A landscape with many peaks, sampled at points; each row gives a point and its height.
A climber steps from a point to the highest of its 4 nearest points, and stops where none of them is higher. Distance is the straight distance between rows; heights are no part of it.
Tof:  -8  16 -26 -15  -7  -7   7   5 -17  -7   5  -5  -2  21  15  19  -8   7  -7 -11   7  (h 527)
bifu: -11  19   4  -6   7  17  -5 -19  -4  11 -11  -7  19  -1 -15  -3   5 -26  -2   7  14  (h 680)
muv:  -2   2  19   8   3  23  13  12  22  24 -14   7  30 -28  -9 -26  23 -18 -11   5  11  (h 758)
Kas: -14   2  -4   3  16  21 -10  -5   1  12 -12  -9  23 -19  -1  -9  19 -41   5  18  10  (h 655)
dav:  18 -17   4  25   4 -16 -12 -33 -12  18  13  19 -13  -8 -14  -5  11 -16  21  13 -28  (h 590)
Zenu: -31 -10   1   0 -19  29 -16  17 -10 -38  26  -6 -51  26   3  -3   9   2  24  11  11  (h 810)
numu:   4  12   3  -4 -33   4 -41 -19 -14  -2   7 -10  12  18  -9  -9 -31  -8  10   2   0  (h 748)
Mevul: -31  -7   4   0 -28  16 -47  14  -2 -27  18  -4 -20  21  -1   2   6 -18  21  11 -14  (h 702)
Fedi:  -7   5 -10 -11 -34  -3 -41  -5 -14  -9  -2  -8   3   8   1   6 -15  -1  12  -2  -2  (h 716)
dun:   9 -19  -5  24   8 -10 -10 -29 -12  -1  10   6 -29  -1   3  13  37  -5  29   1 -29  (h 331)
Peki:   5 -16   6  -2 -18   3  19  42 -19 -25  -8  -9  18  29  21  14 -33  11 -33 -22   0  (h 458)
fanu:  11   0   6   9 -28 -21 -29 -22 -10  11   7 -15  17   0 -20 -15 -31 -15  11   6   7  (h 847)
Bar:  -6   4 -19  -6  22  34  19  30  10   3 -17  -6   2   0  37  -6  17  -8 -15   2  -8  (h 597)
Bine:   6  -5  24  -2 -16  -5  15  28   5 -12 -13 -13  38  12 -13  -3 -27  -7 -24 -16  -3  (h 589)
dofud: -26   1   8  -3  15  31 -28 -21   1   6 -15  -6   9  -5 -18  -4  11 -24  13  33   0  (h 646)
Tef:  -2  12   2 -17 -16  -1  -4   2 -11  -5   3 -28  33  14   3   0 -31 -21  -5 -11   6  (h 682)
lasos:   9  -4  -4   1  13  25  20  31  15 -11  -8   7  23   3  25  -5   8   3 -24   1 -14  (h 588)
Karo: -26 -11  -9  -8  -7  -7 -37 -16   0   1  12  -8 -17  10 -20  -1  -3   8  23   1  -7  (h 735)
ligi:  29  -4   9  24   8  -5  31 -28  -8  29   6   0   7 -10 -12  13  20 -23   0   6 -26  (h 696)
Sofib:  -9   9 -24   4   1  22  33  36 -12 -37   7  -8  -2  27  29  -5  17   0   4   4   5  (h 704)
Sovog:  -6  -2  35  15  32  39  14   9   2  40 -12  16  28 -15  -1 -26  15   8 -27 -23  28  (h 681)
fefi:  -7   1  21  -1 -19  -4 -41 -29 -10  13  11  -5  24  11 -32  -8 -26 -19   4  13  -6  (h 747)
vagaz:   8   8 -13 -19 -29  -3  11  17 -25 -33  -7 -26  -4  25  17  24 -27   0   3 -21  24  (h 741)
Kol:  20   4  -7 -17  13 -14  10  13   5  -3  -9  10   7   6  17  21 -19  21 -17 -24  -7  (h 507)
fito:   8  -2  12 -11 -13 -13 -11   7  -2 -25  37 -23 -66  -3   8   4  23  10  20   2   0  (h 361)
zinul:  14   7   2  20   9 -13  -7 -27 -14  -9   5   4 -16  -3  19  16  29   8  21   2 -18  (h 236)
Ved:   5  -7 -10   2 -25 -26 -49  -6  -3   5  21  -3 -23   8   1  -5 -17   0  19  -7 -14  (h 657)
fofal:  -4   6  15  14  11   8  25  -5  21  59 -14  12  15 -35 -20 -11  -7  12  -9 -27  23  (h 780)
sufup: -13  10 -26 -14  25  -4   9  -8  -1   6  -6  -5 -23 -12  26  17   8   9   7 -11  17  (h 469)
nonu:  -8  -5  -9   3  22  42  20  18   0  -2 -17   9   9 -10  36  -9  17  14 -26  -8   3  (h 542)
Nobi:   5  -1 -28  -4  -4   8  31  39   7 -12  -1  15   3  11  25 -22  -9   8 -10  31 -14  (h 652)
Kun:  32   0  14  11  19 -19  30  -7  13  37 -18  13   1 -28   2   3  -4   0  -5 -14 -22  (h 739)
feso: -12  14  22   6  -7   0 -25 -17   5   0   1   4  22   7 -37 -21  11 -39  12  12  -4  (h 676)
Fom:   5  11 -12  -3  19 -19  18 -13   1  13  -3   4  -1 -14   8  10   3  10   9  -7  -6  (h 532)
Kigag:  -2   0   1   3  18   0   0 -30   4  51 -13  -8  10 -20 -10  -6  -1  -6  17   5  12  (h 783)
netud: -12   4  -5  -5  -6  15  -9   3   1 -14   7  -2  15  10   1 -15   5 -34   4  28   5  (h 685)
geba:  -1  -6 -16   2  17 -12 -19 -34 -10  14  -9  -3 -24 -24  11  13  12  15  24  12   4  (h 574)
raz: -18  12  -7   4 -15  19 -18  10 -11 -39   8   2 -10  25  14   3   4 -12  17  13   1  (h 710)
Mizik:   4 -13  -1  -2   4 -18 -27  -3   1  -8  19   0 -51  -4   3   3  27  20  29   5 -12  (h 382)
Rumif: -16  10 -12 -11 -25   7 -16   0 -23 -36   9 -14 -35  34   7   3  -3  12   0 -12  20  (h 623)
Revur:   4   8 -16  -2  22 -12  -2 -27   1  27  -9  -6  -9 -24  -4  11  -2   6  12   4  -2  (h 633)
fal:   9  -2  -9 -13  24  29  16  11  -2  -8 -29  13   8  -5  20   9 -15  33 -35 -14   5  (h 693)
fomuk:  -4  -1  -4 -18 -39  -2 -35  17 -14 -25  14 -16 -53  15  -3   2 -13  18  16  -5  13  (h 535)
vepe:  24  -2  13  -6  18 -26  31   8   1   6   2  11   4  -7  11  19 -13   5  -6  -6 -29  (h 512)
Faz: -10   9  -3  -5   3   8   3   7   4   1   6  -1  24  -8  -6  -8  12 -36  -8  21  -8  (h 671)
Zit:   3  10 -22   4  -5  11  28  46   5 -34   2   9  -1  26  39  -5   5   8 -14  15 -13  (h 687)
sezar:  16   5  -6 -10  24 -14  20   2  10  15 -13  -1  -5 -20   8  16 -14  16 -14 -19 -13  (h 615)
Nud:  25  15  -2 -14  -2 -31  20  24 -11 -13  15  -1  -8  14  41  21  -8  14  -2 -22   4  (h 177)
faba: -21  -5   3  -1 -20  17 -38  -1   9 -13  13   4  -2   3 -11 -19   2 -41   9  41  -6  (h 689)
zuv: -24   1 -12   3  -4  24 -21   6 -12 -25   7   4  -6  13   4  -5  10 -29  13  29   7  (h 697)
Pef:  -2  -4  38   2  -9   3  16  21  20 -14  -7  -2  42   8 -19 -12  -9 -17 -27  -5  -1  (h 654)
Gise: -30  -3 -14   2 -21  15 -30  16  -6 -33  16   7 -27  17  13 -17  16 -15  28  21   5  (h 708)
Bagi: -28   1 -20 -10  16  19  -2  -9  -1   4 -19 -14   3   0  11  16   4 -10  -3  -3   6  (h 602)
gel:  -6  20  26   8 -19 -16   6 -21  13  18  -6  -8  31   1 -39  -8  -2 -23   0 -10   9  (h 692)
Kan: -14   9   2  -3   1  18 -12 -19   1  -1  -5   2  19  -7 -11 -12  13 -42   6  20  -4  (h 675)
tul:   6  -2  42  14 -25 -24  14  13  12  -1  -6 -22  33   8 -26  -8 -24   6 -30 -14   2  (h 698)
Kidul:  17  18 -13  -8  -8 -24   5 -12 -11 -13  10  -8   4   7  15  12 -18   8   6  -6  -3  (h 360)
Sef:  22  -1   6  13 -19 -41   5 -21 -10  20  10  -4  21 -10 -27 -18 -15  -6   6   4   0  (h 711)
Dutu:   6   3 -17  -7   5 -10  13  15  -2  -5   6 -10  30  15  -2  18 -29  10 -23 -16   1  (h 427)
div: -11  -1  -9  -5   7  27  19  22  18  -1  -4  -8  17  -3   9   0  20 -17  -9  11 -15  (h 640)
telu:   4  -1 -15  -7 -12  12  22  30  -6 -28  13   0   7  23  32   0  -7 -17   2   2  -1  (h 770)
refo:  -9  16 -23 -20  25  12  21  10  10  -5 -11   4  -2   1  15  13 -17  16 -18 -25  -8  (h 726)
bivu:   5   8  31   8 -11 -23  17  -2  12   9 -10  -7  33   5 -32  -7 -15   3 -21 -13   5  (h 730)
Kugaz:  -3  13 -16 -16 -16   7   1  17 -27 -18   4 -12   2  33  22  19 -13  -8  -2 -15  22  (h 619)
ramum:  -4  -3  30  13 -18   1  22  22  24   0 -12  27  38 -19 -14 -23  21 -12 -35   8   1  (h 753)
fata: -12   6  -5   0 -25  20  -2  29 -10 -53  25  -3 -42  31  17 -11  11   0  31  24  17  (h 763)
kofib: -10  24  17   8  -1  -4   2 -13   9  -7  -6  -2  32  -6 -29 -12  15 -38   2  14   8  (h 686)
tatab: -10   9 -21 -16   3  -2  -9 -11 -16 -14  -1  -6 -33   8   7   5   3  21   6   0  16  (h 562)
Gika:   7   0  -9  -7 -28 -20 -36   7 -21 -19  14   6 -28   9   4   1 -11  17  18  -7   2  (h 779)
Tunek:  -1   7  -3 -17 -18  -5  22  22  29   8  -8   8  30 -20 -11 -38  11 -15 -19  25   5  (h 709)
Mak:   1  12   8  -9 -21  -1 -22  -5 -11  -9   0 -10  16  11 -12   1 -21 -30  -1  11   5  (h 721)
Bulon:  12   2   2   4  23  11  19  -6  22  40 -12   4   6 -31 -16  -5  -9  -1  -6 -13  21  (h 715)
susi:   7 -15   7  29  -4  -9 -10  -1 -22 -27  30 -14 -45  19 -11   5  28   7  19 -32 -15  (h 11)
Dosil:  12   3  13  21   0 -32  32  -3  26  41  -7  19  17 -21 -31  -1 -15   5 -12  -8   1  (h 743)
dadet:  18  10  -9 -11  13 -25  17   4   0  -7   9   5   0  -6  20  23   1   9   0 -20 -10  (h 389)
domu:  26 -10  -7  12   9 -20   0 -24 -19  17  10  10  -3 -11  -7   5  13  -6  15  10 -20  (h 635)
mizud: -11  -2  40  19 -31 -22   8  10  26   3  -8 -11  44   5 -34 -12 -18  -8 -19 -18  10  (h 737)
Govat:  -4   6  -7 -10 -36  22 -33   4 -18 -35   9  -7 -11  24   9   3 -17  -8  13 -15   1  (h 679)
mufet:  -5 -20   0  26   8 -20 -29 -11  -4 -10  29  -1 -36  -6  -8  -1  24   0  32   3 -28  (h 452)
Miveb: -17  10 -26  -1   6  26   3   7  -2 -13   0  -4   6  16  16   7  11 -14   2   0   3  (h 667)
dege:   2   3 -13  -8   4 -21 -21 -20  -6  -3   5   3 -12   2   6   3  -7   9  11   5 -10  (h 394)
mugit:  11   5  19  -1  -1  10  33  21  23   3 -16  25  26 -16   2 -31  13   4 -31  30   3  (h 695)
rif:   7   4 -10 -17  24  17  24  26  -2  -9 -21  12 -22   2  33  27  -1  41 -27 -31  13  (h 781)
rok:   5  21 -13 -11  -4 -17   1 -11 -11 -24  12  -6 -23  14  11  12 -10  19   2 -12  15  (h 486)
sape:   1  -4  34  24   4  -2  31 -14  23  43 -13  28  24 -39 -19 -14 -10  27 -19 -17  11  (h 712)
Dasu:  14   6   0   0   0 -19  -8 -19 -13 -20  13   3 -16   5  15   2  23   5  14  -8  -4  (h 204)
Razag:   4  12 -18 -20  21 -11  16  -1   0   0  -1   1 -32 -11  27  24  13  26  10 -11  20  (h 418)
Tufem:   5  -2  14   0  14  47  19  17  -5  22 -19  13  18 -15  24 -14  15   8 -35  -1   5  (h 573)
teraf:   1  13  -3  -2   3  -1  13  -7  11  18 -13 -12  33  -7 -16   2 -17   3 -19  -7  -7  (h 694)
kivol:  -6  15 -25 -11  12 -11 -11 -16   0  -4  -6  -8 -23   1   7  14  -6   6   1   3  10  (h 467)
sufev: -33   3 -24 -19   7  23   1   1 -24 -23  -1 -23 -41   6   8  16  16  19   6  13  23  (h 831)
lek: -38 -25 -14 -18  12  13 -49 -10  12  18  11 -17 -19  -4 -28   3   5  10  38   5   3  (h 670)
zam:  -3  -1 -13 -15  -1   7  19  27 -16 -20  -6  -4  11  22  15  17 -26  16 -24 -23   2  (h 761)
kagi:   3   0  18  -7  -1  -9  15   5  17   7  -3 -11  30   6 -12   4 -30   8 -24 -13  -2  (h 662)
mav:   3   0 -13 -13 -24 -14 -15   4 -14 -19  12  -3 -41  21  12   4  -4  25   7  -5  13  (h 637)
tuper:   7  -4  26   8  12  -7  26  -1  15  14 -19   7  32  -9 -22  -8 -19  20 -37 -15   3  (h 724)
nimuz:  10 -17  -3   2 -20 -22 -39   6  -1 -17  28  -5 -42   2   9  -1  -2   0  29 -21   0  (h 608)
Kida:  -7  17 -31 -21   9   3   1  -6  -6  -7 -14  -3 -15  -3  14  23  -2  12  -8 -20   7  (h 563)
Sib:  -6  11  -9  -1   5  -3  -4 -20  11  29  -5  -9  11 -13 -20   5 -12  -8  -4   3   3  (h 734)
Zul: -32 -19  -2  -9   6  20 -46 -21   8  23   0 -15   0  -4 -29   0   3 -10  28   1  -9  (h 651)
rap:   2 -12  -2  -3 -11 -24 -40   0  -3  -8  26   6 -36   6   2   0   7   8  29  -5 -11  (h 571)
litak:   6 -25  -4  36  -7  -8 -18  -6 -11  -8  31  -4 -42  10 -16  15  22  -1  24 -16 -19  (h 161)
neve:  10  -6   3   3  26  24  14   3  11  12 -24  -3  29 -17   2  -1 -14  26 -37 -14  -1  (h 756)
zele: -14   9  -8  -7   2  -4 -18 -24  -6   4   7 -15  18   3 -14   4 -10 -14   5  11  -1  (h 706)
Novo:  17  -6   7   0   6   4  30  43  -2 -30  -9  21  15  15  36 -18  -8  21 -26  30 -16  (h 592)
nogur:  11  19  -8 -13  -1 -26  11  11  -9 -11  11   5  -3   7  18  20 -23  16  -6 -17   4  (h 390)
lavi:  28  14   1  15   7 -12   7 -14 -30 -28  14  -4 -24  19  16  19  34  12   8 -27  -2  (h 90)
batar:   8 -14   3  18  -2 -22 -24 -24   5   9   8  17 -31  -2   2  -3  13   3  24   1 -16  (h 510)
Ponat:  36 -14  29  15  -2 -12  45   1   5  28 -20  26  12 -16  -6   6   2   9 -11  -7 -19  (h 784)
das:  10  -3  -8   5 -14 -21 -35 -19  -2  19  21  -3 -10  -4 -10  -7 -18  -7  19  14 -14  (h 612)
gesu:   9 -10  -3   4  -3  11  27  44  -1 -33   2   7  18  14  30  -6 -16   2 -21  12 -19  (h 632)
gofam: -20   2 -13  -2  10  12 -21 -28  -7  15  -9  -3  -3  -1 -12   7  -6   1  14   7   9  (h 664)
Rane:  13 -26  -4  24 -15 -17 -35  -7   0   1  25  -1 -26  -9 -12  -5  11 -21  23   1 -32  (h 603)
tubib: -11   1 -14 -19  -1   1  -7  -3 -15 -26  21  -7 -66  16   5   3   8  35  10   6  12  (h 422)
Lim:  -8 -15 -12  -8  17 -16 -34 -17   1  -3   7   2 -36 -11   0   4  16  25  28  10   4  (h 493)
beti:  -8  13   6   2   3   5   4  -5  15  25   4  -9  31  -3 -31   0  -5  -6 -11  -8   5  (h 717)
robul:   4 -43  -5  14   7 -11 -25 -25  12  31  15   7 -28 -26 -14   0  24 -20  45  14 -29  (h 771)
guge:  22 -30   8  19  -6 -10 -17 -32  -4  23  12  22 -16 -15 -16 -16  20 -23  18  13 -26  (h 578)
rad:  -4  -4   9   0  14  39  12  18   6  12 -21   1  27 -17   2 -22  10  -6 -17  -4  -1  (h 700)
vevep:  21  14 -13 -19 -29 -27  -3  11 -23 -24   3  -2 -28  14  32  19 -18  12   3 -16  24  (h 357)
sot:  13  -4  19  17   0  -2  33 -12  23  43 -19  20  14 -26 -22 -10 -12  22  -7  -7  -3  (h 740)
buser:  29   6   9  18   4 -24  29 -17  11  31  -4   8   5 -18 -18  -5   4  -6   9  11 -11  (h 728)
Rume:  12 -24  -4  10 -12 -15 -32 -16  16  22  24  -1 -20 -14 -16 -12   6 -19  26   7 -28  (h 663)
Bug:  -6   2  29  18   3  14  21   2  24  20 -33  17  43 -26 -25 -14  17   1 -19 -15   4  (h 795)
tege:  24  -4  18  21   6  -8   5 -35  -7  38  -4   8 -14 -22 -16  -7  16 -22  20  13   3  (h 738)
bel:   1  10  22  14 -36 -20 -15 -24  -6  15  -1  -4  32   6 -37  -4 -20 -22  10   5  15  (h 736)
notin: -14   4  -5   3  27  33   2  -1  13  35 -20 -15  13 -16   7   1   7  -9  -5  -9  16  (h 492)
rimad:  -8 -14  -8   0  10 -13 -24 -34  -3  22  -5  -2 -16 -19 -13  -1  -6  12  17  19  -2  (h 714)
rarup:  17   0   9 -10  20 -18  24   5   6  -2  -8   9  23  -1   7  -2 -35  28 -34  -8  -7  (h 564)
ravak:  23   6   1 -12  26 -18  29  19   7 -10 -20  12 -15   4  35  28   1  33  -4 -23 -19  (h 648)
duru:  21  13  -3  -3  18 -24  11 -10  -7  -2   2   3 -17  -8  31  19  14  12  15 -12  -4  (h 395)
Kimop:   6   9  33  -2  -8  -3  19  30  15  -9   3   5  36  -2 -13 -13   1 -32 -24   1   3  (h 665)
pum:   8 -12   4  10   9  -3 -18 -35  -5  41   3   7 -14 -18 -24 -10  -4  -8  21  21   5  (h 745)
Masad: -20  -7 -18   1  23  40  16  27   1   6 -23  -8 -11   3  33  13  13  20  -7 -32  24  (h 659)
repav:   0  15 -31  -1 -16   3  18  25   3 -18   6   3   8   5  25 -23   5 -18   8  45   0  (h 661)
Niril:   5  -3  31  25  -6 -22  38  -7  21  29 -21  17  19 -15 -35  -6  -7  18 -20  -8   1  (h 755)
Fet:  -4  20  27   9  -7   3  16   6  25  -1  -4   5  44 -13 -23 -16  12 -29 -11   4  -3  (h 677)
govud:  -6  -7   9   8  22  33   4   4   2  39 -13  -1  22 -19  11 -19   2  -3 -19 -25  19  (h 596)
Lisik:  26   4   8  11  -7 -27 -17 -26 -12  17  20   5   1  -3   1 -11  -3 -21  14  17 -16  (h 524)
lova:  24   7   5 -16 -24 -15 -12   1 -14 -38  28  -8 -50   7  19   3   1  20  11 -15  18  (h 468)
lup:  23 -23   9  13 -17 -24 -26 -20   1  13  19   7  -6  -7 -23 -29 -10 -12  28  10 -15  (h 638)
Zifo: -13   9   6   4 -24 -16  16  16  34  11 -16  23  30 -29 -21 -35  22  -7 -16  30   6  (h 727)
bal:  23  24   0 -18   2 -23   9  -2 -22 -35  16  -8 -38  17  25  16  15  18   3  -4   8  (h 301)
furev: -32   1  -7 -16  13  27  -9 -12 -15  -5 -11  -6 -16   6   6  13  16  -2  10   5  20  (h 583)
felo:  -6  12   4  -6  -8   2   9 -12   1   9   1 -10  36  11 -26   5 -14 -13  -4  -9  -1  (h 703)
Buk: -28  -1 -22  -9   1   9 -23 -17   0  -9  -9  -5  -6  14  -5  10  10   4   2   1  15  (h 683)
nafo:  26  -3  -2  26  16 -10  15 -18 -19  -1   6   6   1   9  10  26  20  -2   2 -17 -20  (h 140)
moga: -12 -10 -11  -2  28  38   4  26   3  19 -19   6  -1  -7  35   8  12  12 -26 -22   7  (h 600)
Taza:  23   2  -8   7   5 -35   0 -22  -6   0  18   6  -5  -7   4   4  -4  -5  19   2 -12  (h 480)
foz: -13 -10  -5 -23  -2  -5 -19   4   0 -16  17  -9 -60  -3  -8   7  16  35  21   4  10  (h 405)
zupiv: -14   5 -14   3 -24  22 -17  11 -19 -41   8  -4 -35  30  16 -11   6 -10  21  10   7  (h 731)
sop:  -3   1 -21  -6  -1  12  26  30  12  -6   3  18  14  -2  14 -30  -3 -15 -10  31 -13  (h 653)
Fut:  -8   8 -15  -2 -13  12  -5   4  -8 -15   9  -1  11  26  15  10 -13 -18   0   7   2  (h 705)
bes:  24  -3  -8   5   8  17  29  27   4 -14 -22  21  11  -1  36 -25  -9  16 -22  34 -17  (h 616)
kul:  12 -23  26   1 -10  -1  15  40 -11 -30  -7 -16  35  20  13   8 -34   7 -36  -3   9  (h 367)
tuv:   5 -14   2 -10   5  15  25  29 -11 -29 -19  -2  26  21  18  16 -27  14 -45 -14   1  (h 566)
pek:   4  12 -25 -23   7 -10  17  24   0 -15   1  -3  -1  13  20  25 -16  21 -15 -25   9  (h 555)
tura:   4  -3  26   3  21  32  11  -1  12  19 -32   5  42 -23  -3  -9  -5  25 -27 -21   6  (h 846)
luti:  -1   3 -13 -15  24 -15  -3 -11 -11 -10  10  -5 -50  -6  18  16  27  26  26   9   7  (h 347)
fod: -17   8   5  13  19   9  11 -10  20  55 -20  -8  19 -17 -20 -12   0 -14  -2 -18  28  (h 673)
Kegum: -26 -10  -7  -5   5  26 -33 -18  -6  -5  -5   3  -4   3  -7   5  18 -15  10  17  -2  (h 666)
Foro:   9 -10  41   3 -17 -10  17  23  -2 -14 -11 -15  38  17 -10  -2 -23   2 -43  -7   7  (h 541)
Tafa: -43 -21  -3  -7 -11  11 -47 -11   8  -8   8 -12 -22   5 -14   6  13  -8  21   9   0  (h 707)
Suzab:  27 -21   4  30 -15  -4 -20  -6 -14 -13  28   4 -19   3   1  14  21 -20  22 -15 -31  (h 241)
gan: -20  13  12  -2  -5  10 -34 -26 -14 -10   1  -3   6   7 -16   4  -7 -10  13  23   1  (h 732)
Neved: -14  24   8   4  13  22   1 -13  15  31 -10  -9  22 -14 -31  -5   9 -21  10  -4  15  (h 701)
ranap:   7  -2  -9   8  20  37  32  33  -6 -18 -17  13   8  17  42  -2   7  21 -27   9  -9  (h 591)
Vuda:  -4  11  -4  -9  14  19  18  16  15  15  -7   0  18 -27  11 -17  19 -26   0  26   5  (h 688)
zek:  -7  21  -6  -6   6   6  15  16   6  -5   7 -10  26   6 -11  -6  -5 -26  -7   7 -10  (h 658)
balus: -22 -14  -5 -25  -7   4  -6   2 -12 -17  19  -9 -68   1 -13  -1  15  46  13   0  16  (h 355)
Votiv:  27   1  -4  -3 -12 -29 -26 -20 -10 -15  14  11   0   1  19   4  -5  -1  14  -1  -7  (h 352)
kob:  18   9   7   3 -13 -30   8 -13   1   9  10  -6  27   4 -23  -5 -29 -10  -1  -1   3  (h 656)
mebe:  28  -2  15  21 -14 -31  30 -32  -2  24   4  11  24 -11 -26  -5   1 -11   4  21 -10  (h 713)
Vivot:   4  -3  13   4   6  17  28  36   3 -16 -10  12  26  10  14 -14  -9   3 -39  13 -18  (h 586)
giv: -30  -6 -12  -7  -8  20 -28   2 -17 -22  12  -9 -39  13   0  10   8  12  22   2  12  (h 848)
zed:  12   3 -22 -14 -16 -26  10  24 -18 -22  -2 -14   9  13  18  23 -35  12  -1 -15  14  (h 353)
tuk:   4   2   6 -17  11   5  22   7  10   8 -14  -2  29   1 -12   3 -18  10 -27 -20  -9  (h 668)
kifu:  13 -40   5  29  -3   0 -17 -30 -10  15  20   8 -23  -3 -18   2  18 -23  11 -10 -28  (h 558)
Lufu:  -2   5 -24  -6  29  14  10   6  11  33 -17  -5  -4 -18  12   9  -5   8 -11  -8  12  (h 579)
ros: -28  -2   0   1  -2  22 -40  -4   7 -17  14   5  -3  15 -10  -4   8 -24  16  15  -5  (h 690)
Gini:   9  -2  10  -9 -12 -25 -25  11 -10 -29  34 -16 -49  11  15  -5  10   3  25  -8  -3  (h 470)
nofa: -20  -5 -23  -2  23  17  -8 -18  -3  19  -8   1  -8 -16  13  16  -2  14  11  -3  27  (h 398)
Teru:  -2  -5  21  -1   1  10  20  27  11  -5  -1   1  36   5   2  -5  -4 -13 -30  -1 -11  (h 642)
ladir: -24   7 -36 -12  13  30  15  15 -11  -7 -15  -8 -30   7  16  15   9  17  -2 -10  23  (h 699)
gupim: -23   0 -10  -3  -9   4 -33 -14 -13  -5   6   0 -18  22  -6   3  -3  -1  17   8  -1  (h 769)
meda:  18   7  14  10   0 -16 -18  -9 -22 -30  24  -3 -42   7  23   3  26  15  16 -13   2  (h 250)
Luz:  33 -17  39  21   1 -17  49 -11  16  47 -17  31  15 -23 -10   5   6  12 -19  -1 -12  (h 744)
vaz:   2   3   2  13   2 -16 -17 -40   6  23  -5  -5   3  -6 -23  -3  -7  -2   6  11   0  (h 733)
Zito: -35 -25 -16 -20  10  -3 -37  -8   1   4   6  -1 -28 -19 -10   7  11  35  34   8  21  (h 834)
Zomef:  -8  15 -25 -15  20   8  14   3  -3  -1  -7 -11   8   6  11  12 -11  18 -16 -19   3  (h 650)
per:  20  18  -5 -13  12 -28  31   6  -3 -14  16   8 -10   6  28  23   2  24   7 -18 -12  (h 378)
vula:  13   1   2   1  29   1  24  -3  11  37 -18   6   0 -21  -8   4 -14   9 -12 -16   6  (h 674)
Givin:  -9  10 -14  -9   9   3   6  -6   6  11 -11  -8  10  -1  -2  17  -8   2 -10  -2  -3  (h 669)
pes:  -8 -29   4  -7  16  10 -38 -36  13  39  -9   7 -15 -20 -11  -8  -3   5  33  22  22  (h 729)
lag:  -1   1  35  27  -8 -21  26  -9  30  17 -14  11  31  -4 -41  -9 -12   8 -28 -12  -4  (h 746)
vamo:  -4   0  27   1   9  20  21  15  23  10 -21  18  31 -25 -19 -15  14 -15 -22   5   0  (h 776)
Fudeg:  10  -9  -4 -10   0   7  29  29  15  -3 -17  12  12 -13  13 -32   3  -1 -31  28  -2  (h 660)
Dufav:   2 -10  14   0 -12  17  16  24   1 -12 -12  -6  36  19   9  -6 -27 -12 -35 -10  -5  (h 544)
kuril:  -6   3 -26  -8  15  23  21  33   1 -13 -11   0  -6  23  23  23   1  27 -26 -24  -4  (h 823)
tel: -31  -3 -14   7  -4  29  -7  18 -13 -46  10 -11 -39  30   9  -3  15  -4  23  23   9  (h 767)
tesa:   1  -5  39   5  -5   2  17  11   5  -8 -17   0  39   8 -26  -6  -9   7 -43 -10  -2  (h 678)
gibu:  -2 -22   2   0   7 -15 -12  -7  -4 -19  16  -1 -51 -10   7  15  33  34  23   6   2  (h 754)
Kebo: -22   4   6   3  -3   5 -30 -29   2  14  -4  -8   2   4 -36  -3  -4  -9  12  19   4  (h 722)
Kiv:  -8   0  35  31  13  21  21  -5  17  26 -34  15  44 -26 -20 -15   2  12 -17 -20  18  (h 782)
mas: -19 -11  17   1 -12  15 -48 -11   5   9   6   4  -1   2 -37 -21   6 -38  14  27  -7  (h 684)
Dobi:   6   5 -10 -15 -18  -8   5  18 -14  -8   5 -15  22  13  20  16 -33   3 -14 -19   8  (h 551)
zuko:  -4  17   3  -1 -18  -5   5  11  14  -4   1  15  23 -17 -25 -23  18 -47  -4  26   9  (h 691)
Las:  -5  -1 -28  -4  -3   5   3   9  -3 -22  10   6   4   7  17 -14  -1 -27   9  42  -2  (h 672)
Pumu:   0 -20  -2  19  -1 -14 -25 -23   9  14  22   7 -32 -14 -12   4  19  -6  30  10 -22  (h 718)
Fafif:  30   7   2  -3   7 -44   8 -10   7  14   1  -5  15  -5  -2   2 -13  -2   4   2  -7  (h 617)

Two climbers start at each pair of points below. Name the first point that both come to, or write never.
Bine and Foro | lag
Faz and Las | zuv
Kan and mas | never

Where does a climber stop that starts at each point below?
nofa | Kigag
ros | giv
sop | giv
Gise | giv
dofud | Kigag
faba | giv
lavi | Gika
